Points on a hilly landscape, in no order, each with its height.
A ball rolls from a point to the lowest of its 2 nearest points, and stops where none of them is lower. Distance is the straight distance between rows; heights are no part of it.
mil: [ 90 202 135 143 124 155 117  90 165 119 145 106  90  89 104 106 121 174
 109 124 163 154 112 119  96 113]  h=46.0
vuvol: [100  79  56 110 136 150 132 156  55 156 119 119 132 105 145 110 127 105
 190 180 146 106 195 133 134 153]  h=54.8
fumuz: [124  93 133 133  91 107 124 151  94 111 154 145 139 101 129 161 132 151
 153 144 121  55 177 152 170 156]  h=69.3
lov: [104  64 104 135 137 124 124 150  42 164 150 111 126  62 144 113 114 115
 123 188 137  93 205 163 139 150]  h=60.3
Seke: [128  61 156 127 124  95 119 152 125 113 145 135 155 124 133 139 151 106
 127 143 115 117 145 110 172 106]  h=50.3
gef: [127  94 117 105  97 141 121 146 108 100 135 129 163 154 125 144 137 111
 137 111 146 120 108 114 131 135]  h=49.1
diri: [134 101  98 132  71 153 117 133 113  81 126 137 162 110 120 139 141 163
 125  91 137  85 138 155 164 152]  h=65.0
femi: [134 186 116 119 179 119 127 141 132 178 125 132 113 110 130  84 102 128
 144 177 118 159 146  74 144  97]  h=66.6
kikon: [152 169 145  89 140 130 113 139 144 106  89 119 152 182 132 146 144  74
 142 129  89 182  72 101 104  90]  h=81.3
kuza: [147 128 115 120  80 138 142  99 130 126  88 146 150 171 155 105 153 142
 118  60 146 127  99 164 134 177]  h=60.1
fev: [118 175 133  84  89 136 142  89 146 103 113 117 140 166 130 126 114 133
 112  58 157 147 107 168  87 172]  h=64.5
Nemop: [115 107 140 135 114 145  81 122 153 115 145 120 160 105 121 106 140 177
  99 107 143 104 119 138 147 128]  h=49.7
pok: [154 133 117 100  74 132 143 129 141 120 100 150 156 191 175 136 145  99
 138  96 143 132  83 142 137 169]  h=63.6
zot: [115  76 126 139 139 129 120 138  82 121 164 116 136  66 125 126 123 147
 119 188 128  88 163 136 147 148]  h=63.2
Mem: [157 158 133 122 122 100 164 145 172 129 127 136 131 163 165 124 158  97
 138 120  80 143  90 101 150 144]  h=71.9
Mavi: [134 192 187 152 130 139 132  75 201 154  84 117  92 148 150 117 109 149
  87  74 153 153  73 178  99 143]  h=51.5
safi: [109  98  69 114 155 150 137 129  78 146 133 108 132  85 131  87 109 116
 163 188 135 132 189 132 126 120]  h=57.4
moli: [135  56 131 106  97 148 106 138  73  72 101 140 178 149 125 162 161  94
 140 110 146 111 105 125 102 131]  h=53.6
motu: [144 186 176 134 139  88 159 128 186 125  75  97 117 157 151 126 133  55
 111  91  99 193  75 113 104 107]  h=75.0
Fofo: [146 109  81 118  86 153 124 155  82  84 130 136 151 139 139 177 167  94
 172 140 160  75 125 154 130 158]  h=37.4
noga: [124  89 112 115 156  99 130 183  81 161 132  90 131 118 143 124 124  98
 179 186 100 118 172  91 131  88]  h=50.4
zusi: [125  59 129 177 154 122 116 121 132 143 183 144 115  96 106 119 108 192
 103 156  96  91 156 152 161 123]  h=71.8
dofil: [155 162 150 102 121  94 171 110 179 126  89 136 137 167 140 126 122 120
  97  89 121 156  95 103 111 129]  h=72.9
rer: [150 151 143  90 104 142 138 102 142 133  52 117 148 172 172 121 142 135
 128  84 132 145  72 146  71 166]  h=56.6
Mep: [121  74 122 177 110 130  95 135 103 102 167 125 146  80  91 121 122 190
  80 100 101  67 176 197 163 136]  h=75.5
Zetod: [119  79 104  98 147 130 110 199  46 152 111 100 137 124 124 152 132  64
 189 187  80 131 170  99 128  98]  h=57.0
Doga: [133 105 116 127 122 122 123 125 112 113 161 130 135 114 131 133 131 158
 142 156 118  75 150 126 153 144]  h=66.4
saket: [139 147 123 190 159 138 107 116 188 168 161 172 100 109  85 140 100 217
  99 129 117 121 123 117 103 120]  h=81.0
lus: [134 110  56 102 129 148 141 198  66 132 138 141 142 128 141 139 146  88
 184 174 155 107 193 112 147 142]  h=50.6
lorif: [139  92  98 116 136 109 121 199  26 141 130 135 134 119 146 155 128  78
 168 177 138  91 209 122 160 137]  h=45.1
tosa: [116 109 134 136 184  95 116 132 132 153 155 147 119 100 114 100 112 147
 126 174 117 117 165  97 159  70]  h=31.1
Komu: [135 211 126 112 168 112 127 127 142 144 112 109 106 140 114 114 119  89
 144 183 115 177 117  74 125  80]  h=69.4
nomu: [123 125 119 189 124 159 108  89 176 112 151 150 131  94  98  83 143 208
  98  58 113 125  93 160 111 146]  h=39.8
Zetef: [106  85 126 104 139 111 111 190  38 135 113 109 117 116 157 157 127  66
 157 202 127  91 226 170 146 144]  h=39.4
kel: [137  46 132 170 130 130 110 124 127 109 159 149 143 109 107 136 141 181
  83 110 115  79 144 179 169 144]  h=74.1
kilov: [129 188 163 102 146 101 154 112 170 125 115 120 106 142 122 140 111 112
 106 109 137 167 108  97 109 111]  h=70.3
miro: [159  97 109  96  94 162 139 120 109  81  48 126 168 128 172 141 165 136
 138  85 148 116  91 161  83 137]  h=64.3
der: [168 136 125 125 110 102 157 114 133 105  77 138 154 181 146 136 134 105
 114  87 124 139  93  87 109 128]  h=75.6
kavi: [148 120 147 113  98 138 153  78 155 139  76 120 142 139 167 117 148 180
 100  88 128 122  72 138  86 143]  h=59.4
Tipu: [126 228 185 169 150  72 159 131 203 139 101 122  85 147 130 133 125  66
 102 121 112 181  97 103 107  96]  h=76.2
Gegam: [143 170  84  83 170 136 130 158  96 131 122 116 118 155 123 123 121  61
 174 167 102 179 135  66 130 138]  h=80.5
misu: [105 187 137 141 116 155 122  74 161 120 134  94 109 132 113 117 128 171
  98  80 164 140  92 145  81 138]  h=48.1
neral: [129 181 214 120 141 103 166  79 171 148  23 123  90 133 156 137 125  78
 102  83 149 198  84 173  79 108]  h=57.3
fafu: [125 109 116 154 146 138 121 111 110 141 178 133 104 105 111 108 111 186
 126 139 119 101 140 134 154 135]  h=69.5
Zif: [154  67 119 163 109 124 139 127 134 131 155 159 143 140 131 140 131 169
 109  91 130  80 120 134 162 158]  h=76.5
zogiv: [147 162 128  92  94 119 158 139 150 113 124 146 122 169 152 142 134 101
 145 103 116 129 107 123 147 173]  h=67.5
Rar: [130  89 153 158 133 137  98 102 162 127 146 153 150 117 120 116 124 170
  93 118 130 120 113 133 153  91]  h=52.6
zes: [150  95 108 121  72 147 127 115 116 102  85 154 163 139 141 138 165 135
 129  87 149  89 115 160 156 170]  h=62.9
kad: [153 146 138 132 134 107 162 112 178 138 138 150 141 160 134 118 118 155
  94 117 116 123 114  95 146 140]  h=76.4
Sileg: [142 160 123 131 146  83 132 149 144 113 130 119 140 142 134 124 157  88
 126 159  75 163  89  71 133  63]  h=74.2
mola: [131 133  81  72 141 154 134 157 103 113 135 123 119 160 100 149 123  89
 164 149 128 161 136  97 139 140]  h=76.3
lubib: [126 152 132 108  71 137 125 103 138 113 107 124 147 136 126 117 145 155
 133  60 143 120 103 152 110 186]  h=62.4
Zoron: [ 93  93 109 154 110 155 100 149  92 136 168 110 146  61  94 106 113 179
 111 126 123  87 185 158 179 132]  h=76.9
tadod: [114 229 170 164 153  99 162 110 203 158 127 132  68 139 126 133  98  94
 105 153 117 190 117 113 122  97]  h=77.0
sozuf: [104 167 122 160 119 164 110  99 152 117 175 110 114  71 101  87 130 192
 119 111 137 135 107 129 123 131]  h=43.9
bim: [107 170 131 145 183 119 126 103 184 178 149 172  84 122  99  96 104 171
 113 147 142 151 141  96 139 101]  h=44.1
fes: [129  82 131 100 110 126 105 181  89  99 135 131 160 141 126 163 162  99
 138 153 139 107 151 121 161 132]  h=41.3
sut: [ 85  83 101 141  81 121 132 153  37 121 146 106 102  99 140 166 120  82
 126 162 127  96 234 219 155 158]  h=73.9
valuv: [128 112 117  96 135 160 119 144 106  93 123 128 157 174 115 158 145  86
 136 128 128 157  89  82  86 127]  h=55.2
Kulu: [125 183 201 127 111 127 144  90 170 150  63 105 117 162 142 150  96  78
 106  95 148 185  82 156  82 145]  h=55.9
lop: [116  87 108 127 117 147 104 190  44 107 127 112 129 127 140 198 136  61
 152 179 151  77 223 186 144 149]  h=33.1
mam: [126 175 132  88 131 115 143 119 134 121 142 130 128 131 118 134 116 113
 147 129 120 153 116  80 113 128]  h=67.4
zano: [145 137 134 106 127 103 133 159 120 109 144 119 152 128 140 147 130 103
 171 129 118 126 137  58 130 118]  h=63.0
nokob: [102 136 117 181 154 145  94 107 167 156 177 171 125 100  75  97  96 207
 104 126 136 149 126 121 134 105]  h=82.3
medid: [142 179 162 120 132  94 165 139 168 131 115 103 108 176 141 132 145  66
 137 116  94 178  74 110 112 142]  h=73.4
nitaz: [114  70 131 121 144 120 111 149  50 126 144  96 135 112 132 142 108  95
 149 194 115 116 180 128 148 100]  h=42.6
Dofo: [150 137 131 175 154 121 124 120 176 165 173 169 127 144 121 121  93 178
 104 114 114 121 116 103 119 138]  h=79.3
gibu: [163 111 134 155 123 144 151 100 192 139 102 160 112 105 156 107 126 208
 103  40 113 137  79 167  87 148]  h=33.7
nudo: [144 131  89  91 141 129 119 194  83 102 130 138 136 188 105 165 144  69
 165 147 100 127 125  91 131 123]  h=70.1
nerub: [130 125 138  99 158 139  98  99 110  97 114 111 128 161 106 144 140 113
 128 129 152 155  79  97  90 112]  h=55.0
nunun: [115 199 183 190 144 132 115  75 203 153 125 140  75 130 116 113  94 153
  87  78 154 140  93 174  95 143]  h=50.0
kosa: [116 122  84 103 159 141 130 139  96 153 157 121 128  88 124  83 104 159
 158 153 148 130 167 122 149 119]  h=60.2
Lim: [135 175 133 133 149 105 136 120 146 123 120 110 104 150 120 136 149  87
 124 166 122 176  83  73 114  54]  h=71.7
tatu: [107 149 141 112 128 131 100 106 148 128 145 107 126 124 103 120 134 174
 123 123 156 113 117  96 137  96]  h=44.8
bosu: [130 159 142 118 115 127 174  95 193 141 147 119  89 146 122 115 100 146
 117  78 121 149 122 135 121 174]  h=22.1
zapor: [131 156 141 115 129 155 125  74 149 111 119 109 117 156 118 130 127 139
 103 113 157 143  76 123  95 129]  h=50.9
Zak: [115 109 126 111 141 116 122 153 112 146 169  98 144 105 132 125 128 120
 153 171 129 120 148  81 124  95]  h=57.1
Buni: [139 101  93  86 169 149 102 202  63 116 124 124 135 152 106 162 133  78
 182 186  85 139 148  85 120 114]  h=63.1
det: [119 197 226 164 127  93 160 101 203 161  70 133  63 139 142 143 113  74
  83 106 141 176  90 176  77 100]  h=58.5
voz: [139 165 176 122 112 127 153  87 158 149  75 104 122 174 167 118 117 113
 104  84 144 156  75 168  88 166]  h=53.9
Bev: [132  86 108 130 105 150 104 181  59  87 126 141 153 144 130 213 164  58
 166 165 154  82 160 166 135 142]  h=30.7
sotef: [153 102 146 117  89 140 143 107 138 113  78 127 168 128 165 129 148 149
 129 111 130 118  84 120 102 123]  h=61.7
Kes: [107  88 128 137 172 104 115 132  81 182 141 129 126  76 126  87 105 133
 131 192 131 117 192 114 137  78]  h=22.9
Nek: [142  89 134 162 122 152 144 102 198 130 144 163 129 100 118 116 139 201
 107  71 120 122  89 149 106 129]  h=37.2
bivo: [ 87  79 123 147 172 138  98 119 114 196 141 130  98  63 119  81 101 176
 139 177 134 122 181 142 138  66]  h=15.7
sel: [145 148 115 106 140 102 121 171 123  90 135 108 156 164 126 143 158  69
 157 140  74 172  90  77 134  94]  h=77.6
Gug: [113 132 107 185 107 165 113  99 143 109 180 123 121  67  90  92 141 209
 109  94  94 109 116 151 126 138]  h=41.9
Gubi: [113 142 138 131 176 107 105 108 159 138 158 145 110 113 115 101 124 164
 115 151 152 134 126  97 139  73]  h=38.7
bamuk: [108  77 111 144  76 104 129 147  69 112 152 151 121 103 140 175 134 112
 129 157 132  63 192 191 165 150]  h=71.6
kuzu: [ 88  82  75 121 110 143 109 157  28 130 143 104 134 104 119 127 136  99
 155 176 155  86 212 163 145 149]  h=57.6
Rabo: [107  94  89 145  77 148 118 137  81  88 159 122 143  92 106 104 155 145
 134  89 151  91 153 160 155 158]  h=66.8
Guz: [145 141 153 142 121 129 169  95 193 135 124 149 111 135 146 129 102 158
 106  51 126 136 102 157  99 181]  h=28.6
div: [108 188 156 158 157 123 120  74 197 155 132 152  89 135 112 113  96 157
 104 114 141 141 105 123 126 128]  h=48.0
Tofi: [141  80 157 132 135 119 132 123 151 121 148 136 143 122 121 125 123 129
 112 143 116 133 125 104 180  83]  h=56.4
Gev: [118 161 100  96 164 145 138 116 133 165 140 121 114 119 124  85  89 145
 143 164 139 147 153 110 157 122]  h=63.5

Where does a ball stop that starts at each point below?
misu | bosu
saket | noga
Tipu | kuza
tadod | noga

Call two points neighbours if one is among the 2 nearest of the other. Go from one point of each pair to the other, from neighbour to neighbour, staying as low as possible. Name the highest point that can't be avoided.
fes, bivo | Tofi
bosu, kuza | miro
bosu, fes | valuv
